Each row is a point on a tangle of strands that fork, close into loops and nearly touch. The rows are in no order.
In the rows, zero is written as 128.
Points whose rows are less than 123 apart are linked; no others are. Some points are linked to none.
Dasa: [170 164 108 118 125 128 118 122 131 144 114 118 145 109  89  79 110 135
 115 107 117 129 130 110  95  99 159 130 136 148 120  98 113 135 118 148
 131]
tad: [125 107 148 150 108 167 104 163 106 115 161 151 144  88 132 124 108 141
 109 159 161 149 123 124 186 125 177 162 111 101 133  68 163  92 125 130
  99]
loral: [161 130 157 125 117 160 158 163 108 129 127 173 141 102 117 119 131 139
 129 107 140 157 128 144 144 123 122 131 138 103 129 100  95 138 124 103
 139]
biri: [108 140 141 119 153 102  90  98 170 142 124 104 131 176 159 147 149 123
 122 158  97 141 110 141 101 107 138 120 150 140 117 139 124 122 116 159
  94]
pobi: [120 119 155 139 147 137 122  87 141 150 156 105 188 185 130 124 137 146
 126 171 113 141 121 121 121 126 149 147 135  88 112 150 112 160 129  99
  99]
gebag: [152 123 129 110 114 133 129 146 140 126 124 134 106  90 119 110  90 123
  86 101 147 150 143 117 120 117 115 134 126 166 131 108 143  82 121 150
 149]
Refi: [ 82 109  74 133 125 107 137 176 110 120  95 122  65  89 140 163 107 107
 139 109 171  96 109 119 145 173  81 135 116 158 112 145 158 127 169 157
 141]
Gug: [119 105 178 137 124 123 128 123 135 121 156 134 128 135 147 151 127 124
 106 149 134 147 162 113 154 124 106 140 109 123 137 143 151 101 130 113
 144]
Sepur: [ 51 104  88 164 116 153 137 179  77  81 127 148 101  94 140 158 126 102
 180 121 172  63  92 153 187 162 144 126  92 118 104 122 175 168 192 105
 119]
vodiv: [136 138 113  97 103 149 179 143 111 120  93 155  88  76  85 111 117 121
 134  49 168 119 151 115 104 126  95 126 122 164 125 117 117 106 144  96
 197]
fila: [128 152 125 123 142 128 158 161 132 115  87 144 115 111 113 139 153 129
 163  95 116 105 100 170 119 136  96  99 145 115 106 150  53 184 135 135
 115]
detu: [ 89 132 122 143 151 126 137  90 133 135 144 115 163 166 100 139 156 130
 136 163 118 121 110 127 141 155 142 142 119  82  87 159 123 158 133 120
 103]
sogib: [170 133 129 135 162  97 163 106 185 169 140 144 162 156 111 122 127 143
  88 118 116 183  94 133 118 135 124 147 171  85 103 123  68 117 103 142
 117]
nime: [125 174 146 135 117 142  98 125 123 110  70 135 152 104 124  85  98 153
 140 101 116  96 102 132  96  35 148 114 145 156 127 133 137 166 148 100
 137]
Neze: [205 121 156 130 134 122 128  70 138 159 137  58 167 166 129  67 134 140
 115 125  78 169 178 123  57 112 140 101 136 124 163 141 115 151 106  88
 106]
gileg: [132 138  62 125 129 142 170 136 138 149 161 130 120 121  83 152 126 135
 109 115 173 145 106 111 185 216 126 159 125  88  86  97 111  96 112 164
 140]
godud: [103 125  99 118 125 150 171 126  87 127 169 135 125 132  86 167 153 117
 138 132 174 125 173 112 189 218  98 137  91  94 109 157 137 110 119  99
 166]
tosev: [ 91 119  83 122 150  84 119 142 117 108 114 105  58 138 158 193 150  94
 151 154 120  95 144 119 119 201  71 117 115 168 144 176 122 125 108 195
 128]
Merim: [157 124 115 129  97 141 114 224  90 108  96 181 108  44 150 105  74 141
 138  97 143 121  67 167 160  91 163 140 145 117 152  41 115 136 161 139
  95]
gufeg: [ 96 121 114 137 119 154 154 193  89  94 119 172 108  94 130 140 134 121
 162  97 147 105 100 187 167 153 113 109 113 106 107 118 106 171 161 121
 116]
sodi: [157 143  94  95 110 153 203 138  95 124 119 159 109  88  59 108 138 117
 144  54 172 124 157 134 124 178  91 121 113 147 122 125 107 118 125 105
 187]
bezib: [177 162  68 102 109 131 117 123 127 155 132 105 139 106  72  91 106 133
 112 113 128 137 142 102 112 142 149 137 123 152 128  65 136 102  91 176
 138]
bur: [118 142  83 106 125 101 119 147 148 131  98 121  83 103 114 132 102 130
 105 103 144 128 121 110 117 136 114 126 136 171 131 109 149  79 121 192
 130]
lige: [120 135 152 130 138 137 136 146 134 106 117 150 138 134 132 130 166 124
 150 143 109 113 123 164 132 124 108 106 136 112 134 148  75 177 127 130
 114]
vip: [116 125 182 127 128  85 128  98 208 136 103 140 108 180 169 174 157 130
 113 147  69 141  88 158  97  99 108  91 186 124 156 178  77 148 112 148
 109]
lev: [103 134 127 136 147 110 134  54 118 143 128 101 174 177  91 118 136 122
 161 125 102  81 147  87  81 101 118 122 121 132 123 204 153 178 161  72
 170]
guz: [117 106 124 152 109 169 143 134  96 133 205 129 157 129 102 147 138 130
 115 182 160 151 131 104 212 183 170 159  95  62  99 103 152  95 105 102
 113]
Bili: [ 97 159  61 141 146 102 121 154 182 150 116 120 114 131 128 150 104 139
  84 125 150 135  63 132 135 138 153 163 153 101  81 110 132  88 138 184
  87]
Kisin: [128 119 115 109 137 101 140 143 132 115 130 108  57 134 140 178 146 102
 122 130 132 132 168 107 133 198  69 101 111 162 161 159 107  87  89 182
 158]
zumi: [106 121 208 131 116 149 123 105 116 103 125 142 154 176 161 138 189 122
 190 175  74  93 135 173 124  98 112  92 133 105 165 172  85 218 123  77
 115]
Barus: [143 142 125 110 119 138 201 112 122 149 109 139 130 110  56  95 104 132
 124  44 157 133 151  93 106 112 106 137 118 139 117 138 138 117 158  69
 200]
sulug: [136  81 170 133 111 127 145 183 114  70 123 157  59  85 178 165 131 106
 128 100 154 141 176 130 150 132  68  98 101 156 178 116 134  81 138 111
 167]
Dofir: [109 108 131 163 151 131 142 198 150 132 126 176 133 103 131 135  88 148
  89 105 182 176  40 135 180 102 171 175 150  55  93 107 114 117 153 132
 109]
Pesot: [ 82 158 136 133 134 119 124 108 146 127  85 129 150 129 109 112  96 158
 111 100 123  97  90 116 111  66 139 118 156 133 103 173 147 158 166 102
 147]
feli: [172 122 194 133 132 117  83 162 160 128 122 160 130 113 190 118  96 156
  97 141 102 177 111 141 111  39 162 129 155 140 161  93 128  86 118 145
  93]
Suzit: [122 133 104 116 124 138 130 103  85 128 148 115 150 115  93 115 129 112
 131 135 141 105 166 102 130 154 122 137  87 147 116 135 161 140 127 113
 155]
Fevor: [136 118 151 144  89 189 158 163  71  87 148 182 125  77 117 113 115 115
 150  98 185 121 136 148 172 118 122 144 107 129 127  87 154 116 159  55
 154]
Tar: [ 92 130 111 143 106 160  83 150  88  99 130 124 131  78 114 117 111 117
 127 141 156  88 131 124 159 133 155 131 106 156 115  89 180 124 150 138
 119]
Pirus: [123 144  64 110 128 131 134 161  92 109 121 119  86 104 124 164 148 105
 159 140 128  93 129 143 147 233  98 104 103 142 121 106  95 144 107 183
 121]
Bibog: [195  95 151 127 132 104 123  63 134 156 165  49 146 177 159  93 130 129
 115 149  91 179 196 115  72 155 128 106 122 121 163 150 143 111  81 106
 121]
migep: [111 162  61 124 149 120  86 136 136 137 112 109 129 126 100 123 122 135
 134 164 118 111  98 140 130 127 160 143 139 145  91  91 130 135 112 192
  86]
pove: [201 146 137 114 138 106 125 160 182 146 101 152 115 123 140 116 112 149
 103 107 103 173  79 175  89  88 131 133 174 110 141 107  60 113 107 168
 100]
nus: [148 155  87 117 113 150 127 167  96 111 121 144 116  94 106 123 146 121
 155 129 125 105 130 153 141 168 119  99 111 147 127  89  96 142 119 159
 121]
Tuf: [181 118 116 121 104 129 105 217 121 111  95 175 100  59 148 121  95 141
 135 118 127 147 102 173 138 108 148 128 144 135 155  38  93 112 135 180
  85]
ged: [138  98 159 107 122 114 140 168 141  85 105 149  56  92 174 161 122 100
 119  86 135 145 171 118 112 134  66 106 120 169 180 149 135  88 131 140
 163]
sus: [158 169 116 119 133 134 164  98 117 149 103 120 169 126  63  72 125 141
 134  76 117 108 123 128  83  97 130 122 137 125 104 146  96 182 140  84
 164]
rez: [190 152  81  99 104 138 108 172  87 107 110 143 115  79 106 109 143 116
 167 122 112  94 144 147 123 155 135 100 115 180 157  66  96 138  86 176
 123]
Gupo: [107 122 139 108 155  64 106  88 176 146 126 103  90 195 176 166 159 105
 117 156  86 134 151  99  76 130 102 102 144 176 163 180 139 105  83 182
 133]
betu: [153 132 133 139 106 158  66 151 101 118 124 155 157  80 150  79  96 143
 123 146 132 124 120 137 130  59 179 138 122 133 135  48 163 107 132 140
 102]
Fub: [208 128 133 113  75 150 110 165  97 124 128 168 137  52 110  66  87 141
 113  98 142 142 149 124 129  79 157 136 122 167 166  25 130  84 123 134
 141]
pog: [143 125 127 109 151  90 130  46 165 171 124  71 147 193 134 111 151 133
 116 136  73 152 143 115  53 123 130 117 152 132 133 181 113 141 105 131
 118]
dovem: [151 147 157 131 131 100  90 156 183 132  88 142 124 115 180 126  81 147
  87 130 114 149  89 164  97  47 162 125 170 136 151 102 129  76 121 169
  88]
Muna: [193 108 177 105 125 117 158  98 152 130 171  98 120 157 148 144 165 108
 124 143  90 174 196 136  97 158  89  98 128 115 178 163  73 130  81 113
 130]
Tib: [222 122 133 116  99 140 114 130 109 137 129 130 152  76 117  59  91 141
 105 104 125 149 169 118  87  84 156 129 119 173 166  68 150  97 100 126
 149]
nuf: [122 139 177 114 121 129 138  82 134 121 105 135 154 169 130 115 189 135
 184 147  67  83 128 156  85  96 116  86 152 132 151 197  85 221 119  86
 133]
Kato: [114 132 114 135 120 159 171 114  87 123 177 144 156 134  77 150 156 121
 156 134 163 110 147 134 175 196 132 146 101  76  89 144 113 150 132  86
 148]
gamed: [ 64 121 154 159 138 146 138 142 148 122 138 147 149 149 120 140 115 139
 105 120 162 134  78 115 174  98 145 157 134  72 100 150 146 127 172  86
 131]
nol: [134 101 132 149  97 163 108 208  98 111 151 174 130  69 155 123  91 135
 119 138 158 153  88 152 198 131 154 153 132 100 145  44 141  92 132 147
  89]
ven: [115 109 162 148 111 157 114 156 113  99 145 158 110  96 166 134 108 108
 120 141 155 129 153 126 171 122 110 127  97 137 147 103 165  94 141 112
 142]
Fupuz: [ 48 118  90 161 151 142 140 171 129 108 123 132 125 128 128 159 145 125
 150 148 152  94  73 150 182 152 147 151 112  78  81 137 143 167 157 121
  92]
mobem: [158 124 174 147 131 110 134  43 143 174 122  63 194 208 136 100 158 160
 153 159  48 126 127 147  73 100 155 105 175 104 147 167 104 202 132  63
  81]
zimen: [126 121 212 121 121 121 117 113 191 132 114 142 130 166 175 156 174 126
 148 148  67 149  98 178 107  97 125  81 180 115 176 165  62 170 100 133
 106]
nima: [ 89 113 156 122 129 106 120  59 134 129 122 113 142 194 126 133 160 121
 167 147  80  94 142 107  93 101  97 112 131 138 143 211 133 164 144  91
 146]
sese: [107 100 150 160 141 161 160 201 117 108 130 189 131 110 133 128 106 145
 129  98 175 170  50 146 203 105 157 173 157  62 111 109 113 135 170  95
 119]
Momab: [111 115 110 157 134 153 120  89 114 156 202  98 167 143  92 121 122 130
  96 175 162 159 142  81 175 152 180 179 104  76  84 113 176 103 128 105
 108]
pinuv: [ 76 150 101 124 155  87  95  78 144 168 129  91 134 181 121 136 116 131
  87 141 135 110 129  80 107 116 130 154 129 149  90 167 201  96 138 150
 135]
dideg: [135 124 131 112 144  86 100  56 141 169 132  65 143 190 144  97 155 134
 128 146  82 139 167  91  44 102 133 113 123 174 146 163 157 132  95 134
 123]
Tate: [ 80 141 110 131 156  92 118 112 175 151 137 107 121 167 137 157 135 127
  86 141 141 129 108  95 136 143 110 160 132 120  91 158 160  93 126 163
 127]
gim: [ 77 106 112 176 117 174 148 211  93 112 155 183 142  91 116 116 119 137
 138 110 195 131  65 146 217 129 178 181 127  63  93 104 131 133 170  95
 111]
doten: [ 58 109 102 160 133 110 130 192 140 120 132 125  86 101 160 167 107 128
 109 146 164 129  82 123 185 162 135 150 114 109 102 121 165  97 170 160
  93]
Pas: [183 148  91 112  70 160 120 173  84 126 115 167 131  43  85  81  83 149
 138  64 155 114 121 123 143 106 159 142 138 153 150  36 135  92 146 141
 137]
fifu: [145  94 174 136  91 170 129 158  80  88 151 173 114  82 148 119 112 117
 130 104 163 143 177 130 165 121 120 127 102 146 156  94 150  95 142  79
 161]
vin: [130 106 231 144 109 132 138 102 161 133 115 155 151 168 178 142 171 134
 137 152  73 157  95 163 124  71 125 109 165  79 184 166  54 193 122  91
 101]
riza: [161 158 149 108 129 122 157  87 132 142  92 110 152 135 106  74 137 140
 146  86  94 108 135 115  50  71 124  96 145 152 141 179  98 181 127  89
 173]
veziz: [105 125 121 127 128 131  90 132 102 106 153 108 113 128 139 148 152 120
 134 179 127 125 166 130 163 176 132 128  95 142 134 118 142 108 110 166
 119]
fipon: [142 125 144 136 108 167  71 145  91  78 123 136 129 108 161 114 158 120
 174 169 100  97 163 171 142 116 136  93 101 153 162  87 113 166  96 133
 103]
debem: [ 92 122 143 106 151  91 141  91 140 127 128 126 118 176 133 167 175 107
 158 153  92 100 150 126 104 143  82 117 131 146 144 205 103 159 124 141
 135]
kubit: [ 46 147 150 125 133  92  92  80 153 129  56 108 103 175 172 149 141 138
 155 132  79  58  97 127  77  58 117  85 177 193 157 196 151 159 134 135
 140]
tamuz: [165 114 176 144 107 167  76 124  96 128 148 141 168  90 151  86  89 143
 106 143 142 154 148 108 139  64 172 151 114 135 147  81 181 103 133  92
 125]
git: [114 106 146 123 134  82 127 144 175 102 100 128  50 118 184 167 132 104
 110 117 123 135 138 107 103 121  78 102 139 188 170 155 135  86 129 162
 140]
dukod: [153 141  84 104 145 121 197 108 147 148 125 133 123 129  62 121 123 137
 116  62 152 143 115 117 136 158 114 139 130 103  80 129  81 127 133 122
 171]
Voli: [104 146 132 120 129 118 150  86 108 123 106 114 151 145  94 101 124 120
 153  95 116  74 145  87  88 101 102 122 120 147 111 186 145 161 163  78
 184]
kuve: [140 173 133 125 134 100  73 130 162 140  76 123 140 116 161 104  96 161
  98 117 105 118  86 151  92  23 174 119 170 146 128 109 133 112 126 156
  89]
lem: [153 117 172 153 152 133 122  78 146 173 156  95 198 185 155 111 120 154
 100 162 102 173 118 131 110 108 164 148 156  71 121 131 123 145 121  90
  89]
Mubu: [156 159 144 118 123 125 119 129 127 109  60 125 132  95 123  73 124 139
 152  71  86  83 127 119  54  38 133 100 145 171 148 143 107 178 113 101
 162]
mivum: [139 106 148 149 115 171 122 149  97 108 192 142 144 111 136 137 123 129
 107 179 157 166 139 128 192 162 152 149 106  91 140  90 140 103 101 122
  97]
kur: [108  94 138 155 112 156 113 198  89  67 133 153  81  79 191 155 126 111
 146 134 164 117 141 157 196 157 115 123  86 129 155  88 159 115 153 125
 121]
vezes: [194 116 168 117 136 125 111 127 165 145 145 124 144 141 137 110 113 138
  98 130 113 189 139 128 102 100 134 131 157 126 139 108 104 106 102 149
 107]
bedo: [103 136  95 119 154  91  98  53 133 179 163  59 147 196 121 129 133 119
 110 167 115 147 153  82 108 145 135 152 118 144 114 161 181 105 119 148
 119]
komo: [155 121 171 143 128 127 134  45 142 161 102  65 201 190 134  79 126 150
 144 126  58 116 140 131  62  91 133 107 156 102 147 171 114 187 140  53
 125]
veg: [146 117 150 114 133 132 189 104 143 141 156 144 132 151 108 149 159 122
 128 106 137 153 148 121 132 146  82 129 124  93 127 170  79 136 131  91
 157]
zopa: [183 154  47  94 101 142 131 101 101 162 157 101 141 101  60  90 118 138
 114  96 158 126 150  90 135 189 158 135 101 154 130  72 138  97  94 152
 164]
Neron: [111 114 143 139 105 170 158 196  66  89 138 181 102  73 131 133 128 125
 166  91 186  95 119 175 168 143 105 111 110 121 114 101 136 141 155  88
 153]
Zanen: [162 144  67  95 118 134 172  99 111 165 156 115 117 120  60 113 125 121
 102  94 167 149 154  80 140 213 116 145  99 138 109 105 138  96 107 126
 180]
dizos: [172 124 135 118 137 120 120 190 145 116 102 149 114  89 145 127  96 130
 109 115 111 150 100 156 138 101 141 124 156 122 143  85  78 121 130 176
 101]
nasi: [ 68 116  90 164  98 173 103 177  85  77 149 134 110  86 127 145 128 121
 156 145 173  94 116 132 192 162 164 147  89 117 112  88 185 132 160 123
 113]
fifi: [176 114 168 120 133 138 181 128 116 126 153 160 125 131 105 130 139 122
 124 101 152 180 166 141 138 139 101 127 122 103 140 130  82 123 128  93
 157]
Lozo: [166 135 131 138 150 115 115  83 167 183 148  97 183 174 137 104 113 160
  83 151 115 185 105 134 114 101 184 154 151  79 101 100 122 112 115 138
  75]
nat: [128 122 160 137 122 146 107 147 108  79 125 151 120 106 153 132 146 113
 155 132 115 117 148 153 128 121 112 104 117 149 153 123 109 156 128 126
 132]
pivu: [123 131  91 103 127 139  79 129  90 111 133 103 121 107 132 132 152 107
 170 178 109  97 169 131 133 174 129 108  90 168 132 103 145 133  73 175
 122]
kobu: [141 129  80 122 154 128 137  65 113 166 165  87 167 180  79 140 159 127
 130 170 119 136 165 107 137 211 127 141  98 104 101 155 112 144 102 120
 132]
soz: [138 110 128 108 119 140 168 112  92 126 166 118 112 127 106 170 144 104
 136 133 142 128 199 117 162 207  97 127  76 121 144 163 143  95 112  89
 188]
nevov: [139 104 150 160 132 157 127 109 125 155 185 121 176 133 114 109  95 142
  82 151 169 182 129  97 161 121 175 182 114  83 104  99 177  82 149  94
 113]
miz: [ 50 114 104 154 150 114 106 167 146 123 135 112 105 134 168 178 128 130
 128 190 142 132  86 129 179 168 137 153 113 101 103 120 156 113 132 172
  79]
dizat: [ 47 120  82 147 151 111 128 164  83  88 109 131  88 128 145 183 149  98
 193 153 135  54 120 147 159 186  78 114  97 145 111 183 146 168 176 127
 131]
kegeb: [154 154 109 113 145 122 137 103 152 149 113 132 134 128  81 105 116 138
 107  91 143 142 113 119 121 124 123 142 138 115 108 114 103 132 133 138
 145]
musa: [179 114 159 114 115 135 112 149 137 127 158 139 114  97 148 131 110 128
  98 133 139 169 154 121 136 120 128 131 116 136 156  87 119  81 100 156
 119]
gunis: [123 156  55 128 138 106 110 158 154 139  93 126 108 101 116 123  94 137
 113 119 134 126  68 142 131 143 157 155 145 131  91  78 126 114 131 203
  85]
Zutud: [100 143  91 124 143 131 154 189 110  98  92 155 107 100 126 148 131 118
 183  96 134  95  68 185 148 149 111 108 133  99 102 125  78 207 172 126
 101]
lito: [197 137 131  95 117 160 196 139 109 151 135 159 116 105  79 124 132 128
 126  63 163 177 162 133 129 164 100 133 121 118 135 106  82  95 106  98
 175]
gibif: [113 155 121 138 119 160 162 134  97 116 120 159 156 115  71 102 124 139
 156 101 153 104 116 134 142 114 135 141 124 104  80 123 111 175 153  68
 144]
mufod: [145 127 147 144 116 165 126 195  95 104 127 179 139  77 138 101 100 139
 138 111 148 143  97 156 178 100 144 133 142 107 134  74 116 136 141 118
 110]
bizib: [206  88 168 120 133 123 150  84 135 160 180  85 140 158 134 118 132 128
 105 145 117 206 198 122 100 171 122 111 111 116 173 141 109 101  90 110
 130]
Lik: [126 102 166 124 119 147 164 122 100 113 180 144  99 120 130 166 140 103
 127 134 160 128 203 108 156 161  70 127  87 135 158 175 148  83 144  83
 183]
katib: [ 63 164  93 123 156 109  84 107 139 125  68  97 118 141 132 125 115 132
 140 136 108  80 101 112  91  87 136 122 148 174 103 159 163 145 139 161
 126]
Nevig: [111 125 145 127 145  76 104 118 191 126 112 107  79 163 184 161 141 122
  97 135 103 129 126 110  73 108 110 108 155 178 155 170 153  81 101 181
 129]
Dobus: [115 118  93 110 155 103  97  48 117 174 155  44 157 212 130 104 143 120
 140 160  96 120 178  89  64 141 137 131 105 160 142 176 184 122 114 143
 141]
rupu: [166 173  98 112 134 112  87 136 145 151  88 116 146 108 106  79  95 152
 114 112 102 124 103 135  78  56 176 130 157 142 116  89 138 104 114 169
 102]
figem: [158 130 111 120 134 147 134  96 107 155 166 102 164 152  83 102 131 132
 119 145 123 137 164 114 134 181 145 137 103 108 109 132 121 143 122 112
 132]
resik: [154 110 195 149 121 140  91 142 130 127 150 152 163 127 178 110  83 151
  86 155 129 191 125 125 141  52 175 152 143 114 160  89 159  93 125 107
  91]
Gul: [ 54 160 110 125 155  83  83 113 155 129  59 101  93 158 171 150 139 147
 145 142 103  76  75 139  85  88 129 102 168 163 118 171 138 157 145 160
 113]
Fepe: [ 56 133 130 142 136 117  90  87 113 112 116 102 145 150 127 129 131 113
 150 147 121  60 144  96 111 101 122 127 114 171 108 183 200 147 161 101
 156]
Dum: [ 73 145  83 132 128 123  86 142 116 113 117 117 114 110 117 132 117 124
 133 156 138  93 106 132 148 151 155 142 111 134  99 100 164 133 134 167
  94]
bozi: [ 87 124 114 134 124 130  89  76  94 126 149  97 155 145 113 115 120 114
 134 167 125  82 168  95 117 120 130 135  87 157 109 160 204 137 146 106
 150]
vazep: [129  94 171 123 122 139 135  99 119 117 172 121 133 137 137 138 122 113
 116 130 144 130 196  93 132 136  91 124  90 129 159 170 176  87 149  73
 176]
ner: [ 60 102  78 156 115 107 133 195 136 119 106 123  66  87 161 171  79 107
 126 112 172 116  81 119 164 170 111 141 105 133  91 122 174 120 192 144
 107]
bisi: [ 82 148 125 135 156  97  97 128 186 139 113 113 103 180 180 166 124 136
 100 161 115 150  83 148 118 111 141 143 160 123 113 129 137 101 121 193
  75]
fiv: [193 122 166 117 128 117 119  99 156 170 123 102 161 152 143  96 124 142
  97 129  75 177 135 131  68  79 143 111 155 116 149 133  91 137 106 123
 102]
ges: [136 103 216 150 117 144 135 101 129 117 146 142 174 176 156 140 169 126
 151 169  77 134 138 164 130 116 119 110 145  84 163 161  84 193 119  71
 106]
fudit: [135 134  72 126 136 124 190 156 142 150 131 148 114 108  86 147 121 139
 111  86 175 154  90 128 161 183 107 158 133 102  89 107  86 113 130 152
 141]
fimom: [134 132 108 131 114 157  51 154  85  77 106 120 118 101 166 117 157 110
 178 172 108  81 174 145 125 130 142 106  89 185 141  77 137 145  84 149
 114]
bes: [ 73 108 119 170  91 183 139 184  87  91 161 156 126  75 114 126 115 115
 151 113 187 107 100 133 210 145 165 162 101  92 105  92 172 112 169 100
 114]
duzov: [134 143  55  95 117 130 172 128 109 140 147 116 101 111  60 157 145 123
 101 112 175 130 141  96 173 228 109 134 107 117 107 110 131  89  98 152
 168]
bozu: [156 107 166 116 128 130 110 144 165 108 135 131  96 141 179 150 159 112
 132 155  91 151 159 143 116 134 101  96 135 155 176 144  89 121  81 163
 115]
poz: [ 96 111 168 108 151  69 112  55 176 147 121 106 116 201 185 147 153 114
 127 160  70 117 136  96  56  76 111  97 168 177 169 202 155 115 102 144
 137]
Mifo: [ 79 143 119 160 144 119  92 150 161 130 135 118 123 151 173 151 134 133
 114 184 121 141  89 156 151 136 161 147 130 109 109  96 145 107 115 187
  59]
boli: [110 123 137 144 112 174 167 124  84 112 171 156 163 120  79 118 138 132
 152 120 164 100 136 132 163 148 139 139 110  92  89 131 132 163 150  58
 142]
kelid: [146 122 130 128 160 113 185  99 185 152 152 145 146 155 108 148 140 126
  92 105 134 177 112 127 131 137 104 145 149  73 100 157  75 138 138 110
 144]
rar: [198 140 138 122 122 110  96 158 138 126  84 143 114  96 143 103 125 136
 135  98  83 122 127 156  67  59 135  92 152 168 163  99  84 130  89 158
 121]
moze: [152 149 121 121 160  93 133 140 188 160 122 132 143 144 127 137 121 146
  89 130 107 172  75 150 120 113 145 141 172  91 106 103  81 119 108 167
 103]
fova: [199 123 148 112 100 160 130 124  88 128 150 125 142  96 117  86 113 113
 122 118 145 146 187 118 120 132 144 124  94 147 165  84 135 104 104  97
 159]
led: [131 163 108 135 136 132 161 119 127 137 107 141 165 123  57  87 119 151
 136  72 136 100  85 127 126  81 141 130 149 106  77 126  90 185 162  75
 151]
rete: [ 92 133  92 133 147 136 149  93 103 130 164 122 159 164  79 152 166 117
 160 158 133  91 150 119 153 197 120 148  98  84  91 168 124 161 124 109
 127]
Nada: [155 102 188 116 130 127 133 108 147 135 151 127 126 157 157 143 162 115
 125 163  90 163 163 136 102 134 106 100 133 125 166 161  94 136 102 130
 110]
fakop: [123 113 168 119 141  74 157  76 207 147 128 126 108 199 143 183 160 124
 114 144  79 164 123 121  80 128  91 110 167 119 141 214  97 126 127 139
 127]
Mosel: [163 152  73 114  71 160 118 160  77 107  91 156 116  40  94  75  99 128
 159  71 164  72 128 123 132 120 142 132 123 170 128  49 152 118 145 143
 146]
foteb: [ 75 118 166 121 128  76 108  85 172 136  71 122 102 187 189 166 159 131
 141 140  73  90 105 112  78  68 114  82 176 182 173 204 146 129 122 148
 126]
mituk: [ 77 126 114 117 157  99 120 127 115 101 115 124  91 164 143 182 177  98
 184 170  99  87 133 141 125 183  76 106 117 155 143 183 103 154 118 169
 125]
vobu: [138 148 127 115 158 104  96  84 172 183 139  88 159 189 140 121 134 138
 104 167 100 152 118 134  97 121 157 137 132 130 103 122 136 110 103 159
  88]
duso: [108 117 137 121 161  85 143  58 193 170 123 102 147 208 138 156 149 138
 106 142  88 136 113 108  99 131 113 136 166 115 117 194 123 137 124 126
 135]
sasel: [184 114 156 118  94 170 156 133  94 114 158 150 124  82 116 103 102 120
 113  92 178 173 174  97 156 134 121 140 104 141 156  69 164  71 122  86
 176]
kos: [161 155  83 105  96 136 113 168  97 109  92 138 116  63 100  83 106 126
 156  87 119  82 128 142 106 102 136 113 132 180 132  73 120 149 121 165
 146]
fero: [ 97 138  74 144 165  88 155 132 194 158 114 138 121 152 113 141 115 133
  76 111 159 151  55 118 153 129 145 164 158  94  59 136 122 103 142 165
 120]
Zela: [ 98 122  50 125 133 107 134 178 107 119 108 109  68  96 137 171 123  95
 146 137 147 106 102 127 160 213 104 124 106 164 112 113 142 134 137 186
 116]
zasa: [105 143 112 120 127 130 161  95 117 136 108 132 135 131  68 106 114 122
 128  70 160 101 142  92 114 108 104 138 117 134  90 164 145 139 173  81
 189]
Tav: [188 109 178 143 125 127 146  70 122 142 124  60 178 158 139  70 138 144
 135 123  75 129 174 129  59 103 128 104 146 122 162 156 120 181 122  55
 128]
tema: [ 84 144  91 129 170  80 141  95 187 155 125 115 137 187 112 160 132 135
  84 132 136 138  87 113 130 144 129 158 146  88  64 162 128 113 143 161
 126]
Ziri: [ 64 145 136 137 134 116  99 112 134 101  86 124 132 133 129 129 120 138
 137 123 121  58 114 114 109  79 120 118 142 158 116 184 164 162 175 114
 147]
likiz: [122  92 152 133  92 163 140 185  80  73 138 174  52  65 195 172 120 108
 152 109 176 125 159 156 172 154  89 106  87 149 171 109 148  98 146 106
 147]
vog: [ 97 116 150 141 140 135 107 122 141 118 153 119 129 142 162 161 131 121
 116 188 132 139 147 119 153 143 125 134 122 121 139 137 162 103 114 144
 116]

How many points has the smallest loop of links through each point below? Write - if it is on no loop.
Zanen: 9
mivum: -
mufod: 11
fila: 15
Ziri: 16
Gul: 26

A tip is a point with one link. Name the tips that can be reached along the links from each point below, in the order of the rows.
bedo: Sepur, Dofir, nuf
tad: Kisin, nevov
musa: bur, mobem, bozu
kegeb: betu

Name the points in between on the shortest way along the links from the first point to the second, in order.
veg / guz: fifi loral mufod nol tad mivum
nus / Gupo: rez kos Mosel Pas Fub Tib fova sasel fifu ven kur likiz sulug ged git Nevig
bisi / kur: biri vobu Lozo lem pobi detu rete Kato godud soz Lik vazep Gug ven
pove / lev: moze sogib kelid veg fifi lito sodi vodiv Barus zasa Voli
Tate / ges: pinuv bedo Dobus dideg pog duso fakop vip zimen vin
